Points on a hilly landscape, in no order, each with its height.
From any point a ball takes the steepest step (drop divided by distance) to one of its 2 nearest points. It stops when none of these is lower. Distance is the straight distance between rows; heights are no part of it.
Pifiz height 352: [129 144  86 116 125 179 133 150 123 116 110 159 160 135  79 137 126 155
  60  78 116 143 116 108 160 131 119 103 159]
Vedop height 410: [115 124 109 140 133 145 108 122 105  97 113 129 119 113  89 162 130 120
  66 142 123 185 129 148 152 147 114 111 186]
Nes height 413: [111 149  90 112  94 183 153 192 127  92 110 168 168 142  87 122 131 148
  97  82 121 138 128  76 159 120 117 121 127]
vok height 278: [141 148 118 138 189 104 131 140  98 142 145 124 102 122 164 135 109 145
 104 153 150 165 110 158  92 141 161 111 126]
mota height 339: [105 142 132 160 188 156 180 133 114 119 147 121 166 133 125 207 137 117
 147 111 134 110 102  70 185 171 166 147 129]
pirub height 531: [118 141 117 178 124 146 111 161 104  97 145 169 104 127 113 148  95 106
 114 166 123 193 139 105 148  96 123 145 191]
zofif height 180: [127 122  73 125 126 124 192 153 162 152 122 126 145 172 113 119 100 198
 163 143 119 134 121  94 159  80 151 178 108]
buses height 155: [145 145 176 108 140  60  93 131 147  72 185 119  83 134 123  89  85 140
 152 108 164 125  58 117 107 138 125  96  99]
segi height 864: [140  97 145 181 184 108 134  93 149 148 120 111  90 116 150  73 113 121
 170 105 119 106 165 155  92 137 111  94 152]
sofuf height 602: [106 146  69 134  74 130 159 173 171 146 105 116 178 192 145 151  95 173
 172 101 153 133 139  91 143 102 149 134  49]
deziv height 405: [145  89 148 146 158  96 170  86 175 110 156 102 143  98  74 148  98 120
 136  89 135 126 119 162 191 166 118 142 124]
lipek height 819: [142 106 109 146 103 149 182 176 132  98 121 194 107 150  96 150 103 154
 126 126  98 160 130 118 179 128  96 146 122]
nogi height 56: [147 129 108 133 137  89 113 138 124  94 136  89 105 165 140  72 122 145
 135 136 181 117  94 109  40 157  91  82  72]
doku height 396: [142 153  94 165 175 111 111 128 121 141 109 118 139  93  89 100 121  99
 115 142 162 101 152 123  18 112 112 130 147]
zud height 534: [115 154 113 162 138 182 136 170 114  97 125 161 105  92 106 150  88 140
  74 167 140 183 127  76 163 104 134 113 202]
nudi height 92: [133 126  99  92 104 131 175 121  90 162  97 135 143 116  83 171 170 167
 114 109  77 131 145 112 165 168 125 179 102]
rodu height 321: [ 92 111 152 123 176 147 110 107 106 187  97 114 105 121 172 129 163 121
 103 161 121 152 100 107 127  93 146 136 214]
fim height 84: [157 133 123 136 120 105 126 133 105 103 139 108 110 188 167 111 141 162
 113 163 154 139 108  94  28 180  90  96 109]
gev height 205: [151 114 103 148 122 126 171 125  76 151 140 129  59  77  94 180 112 184
 115 157 123 152 127 119 164 150 146 172 135]
ridav height 626: [138 138 118 125 127  99 132 134 142 118 132 143 177 157  87 149  93 106
 130 111 108 143 143 133 128 113 125 181 118]
Muten height 371: [ 90 150 130 146 114 182 118 117 122 114  89 111  93  83 117 210 127 142
 108 113  97 120 106  75 193 184 150 127 198]
soz height 852: [121  62 150 205 168 100 114  75 138 138 115 115  52 129 134  82 135 118
 164 112 129 126 155 178 111 113 103 107 167]
Ton height 340: [121 145 159 143 173 108 163 122 141 136 179 136 186 140 155 172  95  85
 156 128 141 127 106 121 160 161 173 156  89]
favi height 690: [124 120 125 148  93 193 144 153 170  59 114 133 188 128 119  89 106 123
 136 115 102 102 146 173 183 142  87 108 114]
Dumin height 884: [137 153 149  66  94  74 140 138 110 135 122 137 106 177 156 111 103 174
 124 121 132 146 105 111 103 155 113  94  27]
Dib height 644: [113 100 116 158  56 166 147 144 144  86 113 127 145 134 125  82 144 101
 136 101 143 140 156 184 182 147  71  87 111]
ritaf height 885: [141 131  97 138 116  89 130 115 126 165 105 157  80 135 126  95 124  92
 193 108 166 141 128 156  79 122 116  89  39]
Didi height 322: [136 125 140  66  98 132 117 152 123 141 143 162 142 168 157 124 111 147
 129 122 108  92 144 134 104  85 148 125  82]
bugar height 872: [152 122 113 176 192  92 151 131 136 155 120 118  97  97 134  93 123 106
 183 106 133 112 165 175  59 170 101 111 113]
neduk height 298: [ 95  88 149 178 135 115 103 117 129 119  89 110  92 163 149 146 163 134
  91 154 146 195 110 167 169 123 129 133 165]
Rel height 201: [140 164 168  93 133  59 109 124 130  94 165 121 124 111 137 130  77 134
 146 121 164 173  67 126 140 158 141 113  80]
tiv height 878: [151 119 122 154 152  90 147 140 144 145 110 138  82 106 136  77 140  98
 197 112 148 118 136 142  48 161 106  88  59]
lop height 789: [129 115 105 138 107 162 179 164 140 103 122 186 153 134 133 107 128 157
 124 144  76 152 144 131 189 117  84 149 144]
Butup height 365: [127 134 105 159 172 119  97 111 136 147 111  78 121 104 140 124 152 108
  99 147 137 149 153 188  93 177 126 130 170]
lil height 680: [105  86 113 147 119 156  95 126 135 138  93 148 103 190 166 101 186 117
  99 154  97 156 133 145 121 106 107 129 190]
Mun height 170: [149 154 122 136 121 104 130 120 106 113 145 105 124  83  94 190  71 165
  88 126 147 125 109 151 151 166 169 157 108]
Vafu height 638: [ 96 105 117 162 133 148 117 123 125 112  90 131 115 165 134 121 192 101
  84 163 124 172 156 139 108 140  83 107 170]
dola height 407: [143 193 135 106 176 111  89 133 116 136 139 126 104  54 186 135 156 129
  68 181 125 128  96  74  98 137 178 104 152]
tem height 147: [145 101 115 125 109 122 210 147  98 152 125 141  96  99  60 148  96 179
 130 145 133 139  96 111 165 148 116 186 117]
zolel height 838: [145 109  89 145 117 101 189 144 143 133 123 175 103 148 131 180  82 143
 151 139 109 162 130 129 167 116 115 153 107]
dip height 471: [130 138 101 172 150 118 114 122 110 140 129 123 148 130 104  71 141 110
 180  65 153 121 145 142  99  80 143 129 112]
diru height 500: [ 87 125 189 129 149 139 139 109 132 176 115 131 139 132 171 120 156 116
 159 129 120 105  90  93 169 113 142 192 188]
rigi height 225: [143 138 118 122 123 103 165 144 121 164 138 148 128 159 143 107  83 177
 156 149 126 134  95  95 134  57 158 182 130]
kika height 436: [128 140  71 164 179 137 101 135 126 137 126 114 148 127 109  76 143  99
 121  99 154 109 156 151  59 108 131 124 152]
Sema height 360: [139 122 120  62  70 159 117 144 138 123 158 146 158 140 146 122 136 145
 156 111 122  71 164 166 115  75 143  90  80]
Nez height 910: [167 146  79 136 134 104 101 128 236 139  97 141 134 147  85 120 114 126
 203 113 106 149 146 163 177 102 125 127  85]
Til height 207: [134  81 177  97  92 162 123 118 191 135 145 130 141 153 165 147 115 143
 146 132  97  87 151 189 164  69 157 132 135]
subuv height 112: [160 141 142 126 177  74 115 109 117  94 157 125  86 105 122  49  90 166
 153 110 148 109  91 113  85 125 115  76 107]
nobo height 146: [123 118  55 140 120 148 161 170 133 152 108 146 124 171 127 119 127 174
 166 105 124 160 134 107 157  86 164 137 108]
mutet height 425: [116 135 105 122 125 121 110  90 101 136 110 112 129 122 125 171 143 135
  70 131 101 169 140 119 156 136 126 144 170]
Pomo height 530: [116 117 110 176 117 136  98 115  91 109 123 112 116 104  80  90 180  80
 131 113 140 162 179 161 106 141  74 120 123]
gasi height 446: [136  84 147 161 120  96 143  75 152  75 114  86 135 101  63 142 121 137
 128  97 117 134 143 171 189 167  76 143 126]
momu height 450: [126 102 158 120 129 160 128 151 150  57 209 156  91  93 152 150 127 128
 163 154 180 132 127 156 104 141 136  66 133]
puti height 369: [ 99 129 124 150 169 175 200 137 126 127 137 120 151  94  94 165 145 119
 148 130 136 103  92  59 188 157 145 166 163]
kob height 284: [145 155  66  92 125 171 116 143 111 123  82 122 123 100  82 166 146 157
  41  80 111 136 114  85 138 131 133  89 150]
Dila height 681: [105 142 106 147 149 129  80  96 147  99 120 122 147 121  85  76 150  91
 107 113 121 123 144 104 100  78  82 114 200]
Kipeg height 189: [132 155  75 111 122 114 137 120  62 161  86 143 141 118 119 138 155 148
  87 143 130 151 121  75  86 113 114 132 114]
gibun height 214: [109 108 143 152 161 126  80  93 116 130  94  90 121 141 162 142 159 117
  81 159 152 173 109 145 139 121 158 131 206]
pev height 274: [127  89 202  98  82 133 126  91 153 106 154 121 157 124 152 141 115 145
 146 140 146  84 129 200 159  79 127 112 125]
Mov height 528: [131 117 134 124  83 153 113 135 125  93  88 125 134 132  96 134 148 129
  71  85 110 118 140 164 177 198  79 120 117]
mirov height 368: [ 96  97 145 186 120 128  79 131 153  92 118 125 104 172 149 130 128  99
 114 150 141 176 129 171 175 101 117 141 173]
voku height 414: [116 147 117 109 167 145 178 128 120 149 127 100 165  57  84 162 149 103
 137 144 150 115  79  76 173 151 132 189 156]
vapet height 235: [140 152  69  91 139 139 140 130  86 157  82 105 127  82  99 171 160 160
  79 114 102 152 116  70 103  97 129 118 133]
Lis height 859: [157 120 169  70 110 159 149 121  92  95 179 160 133 127 151 129 136 138
  82 154 127 103 133 133 107 102 137  92 151]
nuti height 762: [129  86 164 153 134 145  77 104 128 148 131 145  96 132 130 143 138  67
  92 173 134 108 159 148  73 114 116 105 176]
Sor height 376: [145  99 149 102 156 148 114 142 153 126 165 136  94 131 158  93 123 118
 118 126 145  83 130 194  67 146 136  82 119]
fibe height 357: [122 145 161 119 117 100 117  81 102 162 107 107 140 106 157 155 145 153
  95 150  84 138 117 147 156 146 143 171 147]
mepu height 475: [170  98 134 110 135 154 140 168 164  59 215 165 104 130 152 150 118 166
 142 168 183 121 124 135  81 120 147  84 123]
kife height 232: [ 69 160 160 138 171 151 148  89 101 160 115 145 143 135 149 187 140  80
 169 148  90  60 110  74 133 138  91 165 162]
paku height 548: [141 179  86 126 136 114 115 126  93 135  98  88 167 100 115 110 152 126
  98 118 170 130 127 127  68 141 145 116  89]
fitu height 323: [139 136  97 149 171 122 119 109 109 138 144  84 112 102 118 140 129 125
  85 148 149 162 139 169 119 171 167 121 153]
zimi height 194: [118 151 162  80 135  75 136 112 141 144 139 111 201 142 121  94 125 108
 118  87 107  91 145 142 109 153 131 145  76]
Duk height 637: [141 103 181  74 114 165 118 127 165  97 178 150  92 137 190 130 142 147
 156 123 138 127 114 166 164 127 180  48 140]
sunid height 81: [147 147 105 152 155  81 134 122 116 102 126 100 114 125 128  56 109 165
 169 104 185 114 102 116  58 124 110  78  85]
veruz height 113: [156 155  95 120 110  89 135 131  78 130 111 113 119 137 171 116 159 174
 106 167 139 143 112 108  40 176 125 120  70]
Logaz height 45: [114  98 115 114 106 140 211 153 105 155  96 129 144 152  65 151 147 166
 130  94 104 118 150  90 174 171 122 151  82]
fum height 417: [129 121 110 173 110 161  91 173 151  98 132 121 128 128 120  58 190  89
 194 110 148 168 175 138 155  99 135 119 117]
milim height 310: [162 133 103 131 162  90 124 134 126 149 149 146 103 147 166 116  79 149
 138 140 155 165  85 157  99 110 162 109  96]
nido height 426: [122 141 115 111 154 138 111 138 107 164  87  96 130 110 170 123 208 111
 101 147 118 116 155 144  54 184 136 120 122]
vil height 337: [121 112 135 128 172 134 172 117 155 134 140 127 185 144 125 144 164 110
 115 144  86 141 123  59 179 125 150 171 152]
nug height 282: [123 140 145  68 116 125 154 145 109 175 129 146 155 176 144 105 130 138
 127 104  87  93 145 110 115 107 142 151 105]
Vof height 237: [110 147 136  78 156  80 156 134 155 161 136 125 197 177 149 121 112 132
 128  88 103 117 149 129 127 126 151 154  72]
Puvif height 800: [120  98 165 177 143 137  83  94 134 123 158 148  83 119  92 112 113  76
 140 158 143 101 160 167  93  94 118 129 184]
nokam height 332: [147 102 182  85 103 127 128  94 145  92 186 132 132 107 135 102  96 139
 158 117 128  68 129 174 139  83 128  94 128]
duki height 300: [120 145 133 127  85  84 111  59 126 131 111 106 176 113 134 170 157 141
  83 139  84 138 149 155 141 164 138 176 105]
surug height 88: [140  75 102 123 141 121 230 139 137 143 136 138 129 148  77 146 112 173
 135 128 101 125 121 100 182 155 124 163  93]
ror height 268: [112 118 140 132 152 123 142 110 185  85 131 130 219 166 111 130 164  97
  89 124  94 130 133 103 163 121 124 158 146]
regar height 312: [117 136 151 144 182 117 194 143 134 142 159 121 172 125 148 169  94 137
 145 132 133 133  88  86 172 144 167 164 107]
loz height 491: [140 143 175 159 184 100 104  85 129 134 127  92 106  67 128  84 132 120
 114 165 113  82 151 148  77 171 125 117 178]
duf height 459: [137 161  96 142  85 168 141 177 157  69 131 164 183 145  89 129 114 134
 110 110 121 135 135  95 138  97  98 145 113]
fod height 338: [ 91 125 124  81 133 117 189 137 114 215 118 143 148 145 119  75 139 146
 153 133  95 119 134 122 145 110 122 179 117]
Norug height 370: [122 156 193 128 132 131  65 109  82 133 151 112  95 103 164 152 112  89
  98 161 150 103 125 155 106 141 140 110 158]
Gitid height 651: [133 120  99 145 119 115 125 164 181 116 138 150 175 184 107 138 108 125
 168 110  85 128 166 127 144 110 130 181  76]
Nepe height 831: [108  85 166 212 160 123  97  90 122 116 115 115  70 116 100  88 126 101
 140 160 140 125 178 141 102 106 107 114 199]
tede height 248: [117 119 130 116  92  80 138  96 126 137 112  95 152 134 102 159 156 120
 115 106  96 141 155 187 155 180 106 156  94]
Karoz height 560: [172 146  95 143 115 108  89 159 185 115 127 122 126 179 114 152  60 158
 156 138 119 119 113 127 121  62 139 175  98]
Sugil height 257: [128 156 120 162 129 127 124 124  57 158 131 134  86  85 120 193 115 145
 125 170 135 166 132 131 140 152 153 137 145]
Bizo height 608: [ 98 144 134 161 150 120  84  76 142 100 117  94 126  96  76 108 116 102
  88 134 150 145 139 104 138  99 110 105 213]
mak height 691: [114 116 102 134  84 172 139 178 206  77 119 125 185 147 105 108 130 132
 160  92 111 136 162 156 206 142 114 119  86]
zuso height 460: [118 148 128 143 132 183 126 135 116 108 120 138  98  89 113 162 123 122
  67 143 134 169 107 109 170 141 135  96 209]
Fuvuz height 319: [149 150 122  90 164 133 122 151 109 124 130 151 117 128 151 116 133 126
  69 166 140  98 116 104  31 128 146  98 148]
fegu height 411: [116 114 131 109 161 137 170 121 143 155 130 163 156 101 114 135 131 101
 129 155 104 144 116  60 168 110 108 192 182]
kizab height 692: [119 151 108 120  85 188 128 137 103  96  87 164 142  96 128 136 144 100
  81 130 108 160 152 121 141 137  59  81 133]
zepi height 449: [ 92 121 158 176 114 149  96 123 117  97 129 144 112 140 158 143 123  98
 129 152 119 185 127 118 184 106 114 155 197]
kene height 231: [153 155 128 137 111 131 128 130 126 113 126 129 116  75  71 230  92 138
  71 130 140 114 105  89 152 178 156 164 147]
Tuv height 611: [130 135 181  95 144 133  99 127  91 128 155 125  79 127 206 120 148 137
 141 131 118 131  89 139 152 164 163  94 139]
dek height 549: [130 161 138 166 163  86  86  67 112 127 114  78 119  55  69 119 121 114
 115 137 142 121 154 110 120 103 116 117 184]
Safot height 457: [151 202 103 119 170  86  86 130 124 121 139 102 133  55 142 120 149 124
  62 178 138 123 107 116  79 140 148  99 150]
nabek height 328: [ 61 172 131 146 123 150 115 100 114 131  75 106 114  65 120 228 133 123
 133 138  99 117 121  54 172 166 119 139 177]
Gudin height 597: [136 125 206  59 124 133 159 162 149 124 184 163 133 145 170 117  96 152
 158 133 108  92  89  90 160 127 163 140 110]
Gula height 145: [141 139  76 132 104 123 139 125  45 153  93 118 121 118 130 156 166 168
 117 161 128 157 129 105  85 151 134 145  75]
Nane height 616: [108 108 122 128 107 151  58 117 153 108  93 139 142 145 104  99 159  66
  99 114 115 121 148 125  92  80  70 113 167]
med height 829: [131  87 167  79 103 156 121  89 102 109 167 144 137 122 160 132 146 127
  81 153 139 108 151 187 111 113 124  77 146]
nuz height 427: [ 93 126 164 110 143 141 114  98 120 176  94 107 136  99 154 130 153  95
 131 147 115 127  79  83 164  91 115 169 209]
Sunu height 372: [133 103 139 143 169 107 160 102 186 122 162 109 161 124 106 168  84  98
 137  96 128 123 115 144 173 158 167 140  83]
pigan height 151: [111 134  96  95 104  95 175 111  68 180 101 118 122 110 108 131 159 164
 135 155  89 152 143 133 156 140 125 163 112]
Palo height 362: [144 158 157  70 176 129 109 133 113 135 144 138 105  99 173 132 151 123
  59 177 124  98  96  83  70 140 160  85 162]
Sagi height 645: [100 134  97 146  92 203 111 132 109  84  98 128 137  73 107 105 149  85
  88 126 147 149 151 145 121 154  64  60 144]
bukeb height 575: [101 143 198  78 145 123 162 159 119 141 156 134 134 120 167 102 125 138
 192 123 111  86  79  84 167 154 147 147 127]
Gunum height 899: [146 138  75 148 114 113 139 107 195 142 104 153 118 122  86 102 103 130
 223  70 138 145 141 151 148  70 134 118  85]
ter height 618: [124 106 187  53 111 143 149 133 140 110 189 161 105 143 180 123 116 161
 159 116 119 120 103 122 162 116 156  86 129]
fev height 202: [122 131 107 100 109  91 152 108  94 172  97 126 114 143 147 152 140 143
 136 114  88 159 160 168 147 162 129 135  80]
tet height 590: [159 163 111 128 107 118  87 161 145 121 120 153 163 173 114 133  97 144
 122 135 119 103 125 101  96  44 136 177 128]
poz height 499: [160 179 102 110 171  88  85 129 134 103 147  92 125  91 146  89 163 149
  85 150 135 114 119 135  54 195 145 111 123]
Gola height 187: [143 124  44 144 153 138 124 164 143 157 123 130 117 183 147 100 136 160
 138 136 128 168 151 140 118  93 175 137 140]
kapag height 289: [144 141 130 140 136 137 163 134 113 130 122 148 125  94  80 191 102 162
  78 124 139 131  93  67 161 118 144 152 152]
komi height 343: [118  94 150 118 105 148  95 124 111 162 130 104 137 127 125  75 161  74
 162  75 148  82 159 152  86 109 127 114 109]
Gube height 594: [140 142  71 149  74 130 143 133 159 140 120  86 181 193 158 144  78 186
 152  97 162 123 116  99 130 107 129 124  93]
Let height 454: [148  94 189 139 155 115 106  95 120 112 152  99  83  73 140  91 140 131
 134 168 125  61 147 173  87 178 120  86 157]
Vad height 249: [133  83 160  86  82 141 142 120 214 139 139 133 156 161 143 160 115 132
 144 121  84  65 159 167 148  86 133 114  84]
gutut height 498: [131 171 162 159 149  76  92  70  88 120 140  75 132  49 117 118 105 124
 131 139 150 117 113 138 143 136 140 127 170]
gufid height 487: [129  86 145 155  73 128 109 100 148  72 103 110 116 109  79 157 142 146
  90 120 102 117 133 177 170 193  76 141 117]
fafo height 359: [137 151 101 135 167 124 122 159 132 145 109 134 137 135 134 132 118 106
  91 157 185 110 131 115   6 131 113 114 124]
tuz height 535: [113 128 133 116  73 164  80 151 140 107  96 171 153 165 133 111 160  81
 113 126  93 140 168 115 115  93  80 152 145]
lipep height 567: [122 150  98 118 102 117 131 140  88 138 111  77 178 122 111 112 125 146
 125  91 195 141 111 117  83 135 145 121  61]
bepor height 862: [146 144  99 104 113  72 180 114 140 160 101 156 113 147 130 135  82 147
 139 103 143 165 105 158 133 135 115 103  35]
raba height 379: [123  99 126 156 100 143  95 169 143 156 128 117 114 139 119  86 177  61
 174  94 156 135 171 135  99 100 149 121  99]
Tabe height 727: [117  68 143 148 124 161  94 112 142 139 117 137 110 178 154 121 156  91
 100 143 123 109 154 176  77 100 126 123 177]
podi height 133: [128  88 176 118 109 142 116 127 200 130 116 137 148 205 149 136 142 133
 125 139  78  93 152 142 161  88 138 175 162]
riri height 526: [170 135 129  94  56 116 123 141 168 114 141 130 115 203 183 122  71 192
 163 160 124  86  99  81 112  91 125 118  88]
rogu height 400: [115 112 134  83 139 116 167 114 121 185 114 137 153 124 104 102 148 130
 126 147  92 131 125  92 140 101 107 194 159]
logag height 490: [ 86 125 141 108 163 133 148 110 159 160 118 117 136  69 114 139 157  99
 132 142 106 141  96  59 191 110  90 163 202]
modo height 794: [135  95 177 110 128 159 117  95 125 125 142 112 119  99 134 138 146  96
  73 153 137  83 163 157  66 122 117  91 170]
bikav height 196: [118 101 149 130 129 124 117 120 205 118 138 132 192 196 133 137 145  99
 117 128  96  91 158 113 144 109 138 178 137]
Sal height 398: [159  96  81 167 134 129 145 140 131 128 139 137  68 133  97 167  80 136
 119 117 154 179 114 173 147 131 148 107 116]
Rala height 275: [142 144 117  94 146 128 137 161  90 147 131 143 132 176 172  85 134 161
 102 144 133 113 104  89  63 115 164  97 124]
bulo height 604: [112  96 101 129  69 148 129 153 115 119 120 123 115 144 105 122 160  98
 128  65 146 157 162 174 178 149 114  91  98]
lov height 412: [154  93 170 108 159 142 123 121 137  91 196 141  84  87 139 100 119 127
 138 139 155  88 131 173  88 145 130  72 139]
Todat height 547: [105 130 203  80 126 153 148 125 110 166 149 128 125 131 188 105 135 133
 179 136 118  75  74 118 165 123 149 154 171]
Gup height 245: [106 137 161  61 108  93 121 119 125 156 137 126 154 127 132  85 125 103
 166  78 123  94 143 152 104 135 116 118  53]
gofo height 630: [140 103 184  92 161 162  94 152 131 100 175 136  60 126 190 130 140 137
 142 126 152 134 105 141 130 183 174  76 145]
Nibig height 584: [118 106 194  75 137 165 124 120  68 166 157 118  85 107 170  94 164 138
 154 151 125  93  79 133 155 153 150 114 156]
mav height 542: [166 135 126 152 100  96 109 137 189 129 138 110 146 178 172 137  55 167
 148 163 125 110  96 104 114  85 126 153  81]
digi height 404: [130 116  86 129 164 124 117 132 113 157 111  92 140 127 167 112 190 113
 111 120 120 151 161 181  84 194 145 116 109]
tup height 451: [103 199 150 154 124  95  58  90  85 107 143  73 116  51 141 136 118 115
 145 156 156 108 118 146 138 166 161 118 156]
Sis height 172: [106 130 174 175 148 153 139 132 108 145 140 165 137 140 161 195 113  66
 189 148 107  83 131  71 146 126 119 195 158]
retol height 224: [151 152 130 122 134  89 117 120 108 107 157 116 101  74 146 154  79 156
 130 133 156 174  88 160 152 163 172 129  92]
Vaga height 285: [ 66 171 148 141 155 128 119  91 102 158  81 105 140  98 144 197 150 103
 154 136 107 101 104  76 159 161 110 164 168]
Sonov height 581: [133 153  96 117  62 113 149 133 111 140 125  84 173 170 129 128  97 157
 120  85 204 131  98 113 116 119 123 110  59]
radaz height 669: [113 135  87 138  95 132 109 179 194 115 129 111 177 160  84 115 128 125
 179  86 118 146 166 124 171 108 128 153  71]
mef height 348: [148 125 118 108 141 166 171 158 120 114 118 147 134 120  80 170 113 152
  68 109 118 137  91  75 178 145 120 148 185]
safav height 583: [100 124 121 165 104 142 119 108 114  87  95 115 119 113  99  78 168 108
  93 139 141 159 160 167 130 140  58  84 155]
Dipum height 276: [125 126 137 150 146 125 166 146 137 145 145 132 147 139 140 150  96 135
 164 143 122 119  96  79 152 102 167 213 139]
dufam height 296: [ 99 143 194 151 110 124  82 114  90 144 110 130  95 126 156 184 122  77
 140 155 139 121 119 153 130 138 129 151 159]
Zil height 228: [126 152 164 150 138 150 125 161 138 147 151 160 136 144 142 170 107 103
 174 143 114  96 126  58 148  79 144 210 159]
Fopu height 513: [149 108 119  91  71 136 127 143 159 114 150 152  76 198 170  92 103 189
 155 155 127 105  99  93 100  96 129  76  92]
Vav height 891: [145 127  85 162 108  96 128 108 140 159 105 147  95 126  98 100 119  92
 218  71 149 148 142 132 121  89 119 108  55]
tasa height 851: [132 112  82 127  92  96 179 138 159 144 112 173 124 174  94 158  86 124
 165  97 131 165 132 136 138 125 121 149  57]
golin height 468: [116 121 121 144  70 149  65 172 145 103 111 144 157 160 137  85 167  93
 164 122 114 156 170 137 146  99 101 142 111]
sudeb height 342: [152 124 126 102 155 112 102 148 149 124 152 153  97 159 151  84 102 135
 143 117 140 111 111 167  77 119 148  85  81]
dizuk height 299: [120 133 159  89  91 121  96 110  88 162 112 107 148 127 132  90 167  87
 124 100 137 103 148 166  90 133 133 113  84]
ribo height 230: [ 88 134 189 155 111 161 112 124  93 143 124 157 105 146 164 193  96  78
 172 134 113  93 131 127 146 116 117 177 159]
ses height 229: [128 145  71 120 170 142 132 158 118 174 112 132 140 165 151  93 146 141
 110 139 127 142 131 110  90 101 165 132 142]
sotad height 495: [167  94 130  94 109 141 132 156 146  72 187 148  90 176 159 134 111 176
 126 144 162 109 106 101  98  99 157  84 115]
Bev height 525: [140 176  79 131 175  99 118 119  97 127 137  78 154  63 119  77 152 152
 121 109 154 115 131 152  69 172 143 100 114]
seta height 496: [124 111 126 189 138 141 115 117  82 128 118 106 116  97  90  75 165  95
 173  78 148 147 166 110 109 115 108 130 121]
Tad height 392: [151 115 132 103  66 153  95 155 139 142 143 129 117 118 130 112 132 106
 194 109 148  84 159 160 100  61 145 101  48]
delev height 874: [149 140 133  85 121  49 126 115 113 137 146 137 103 137 149 123  95 142
 135 130 110 156 111 172 117 158 120 109  36]
dozu height 363: [156 124  96 161 157 122 128 122 102 124 156 108  97 103  73 142  94 136
 116 118 159 154 133 186 129 155 162 106 141]
gul height 741: [111 146 114 133  95 178 156 140 139  87 107 166 172 118 149 110 130 126
  89 143  85 161 139  97 159 121  59 118 160]
Faf height 582: [123 130 111 146 126 114 107 104 100 132 127 134 142 130  81 121 124  87
 117 105 119 141 156 153 108 117  89 158 121]
Gitek height 572: [122  91 107 108  84 153 161 156 121 108 112 151 142 160  85 143 136 134
 111  62 114 150 146 160 191 166 106 115 104]

For each start below, name the point where the ball stops.
mutet | Logaz
Nane | zimi
Karoz | vok
Dila | Sis
duf | nogi

Call two points neighbours if one is among the 2 nearest of the other. Go from one point of each pair to the other, from neighbour to neighbour, staying as low as possible. Name the highest point that can't be avoided.
gibun, zimi | logag
fitu, Til | lov
Sis, nobo | Dipum
nogi, Mun | retol
Logaz, Vedop | mutet
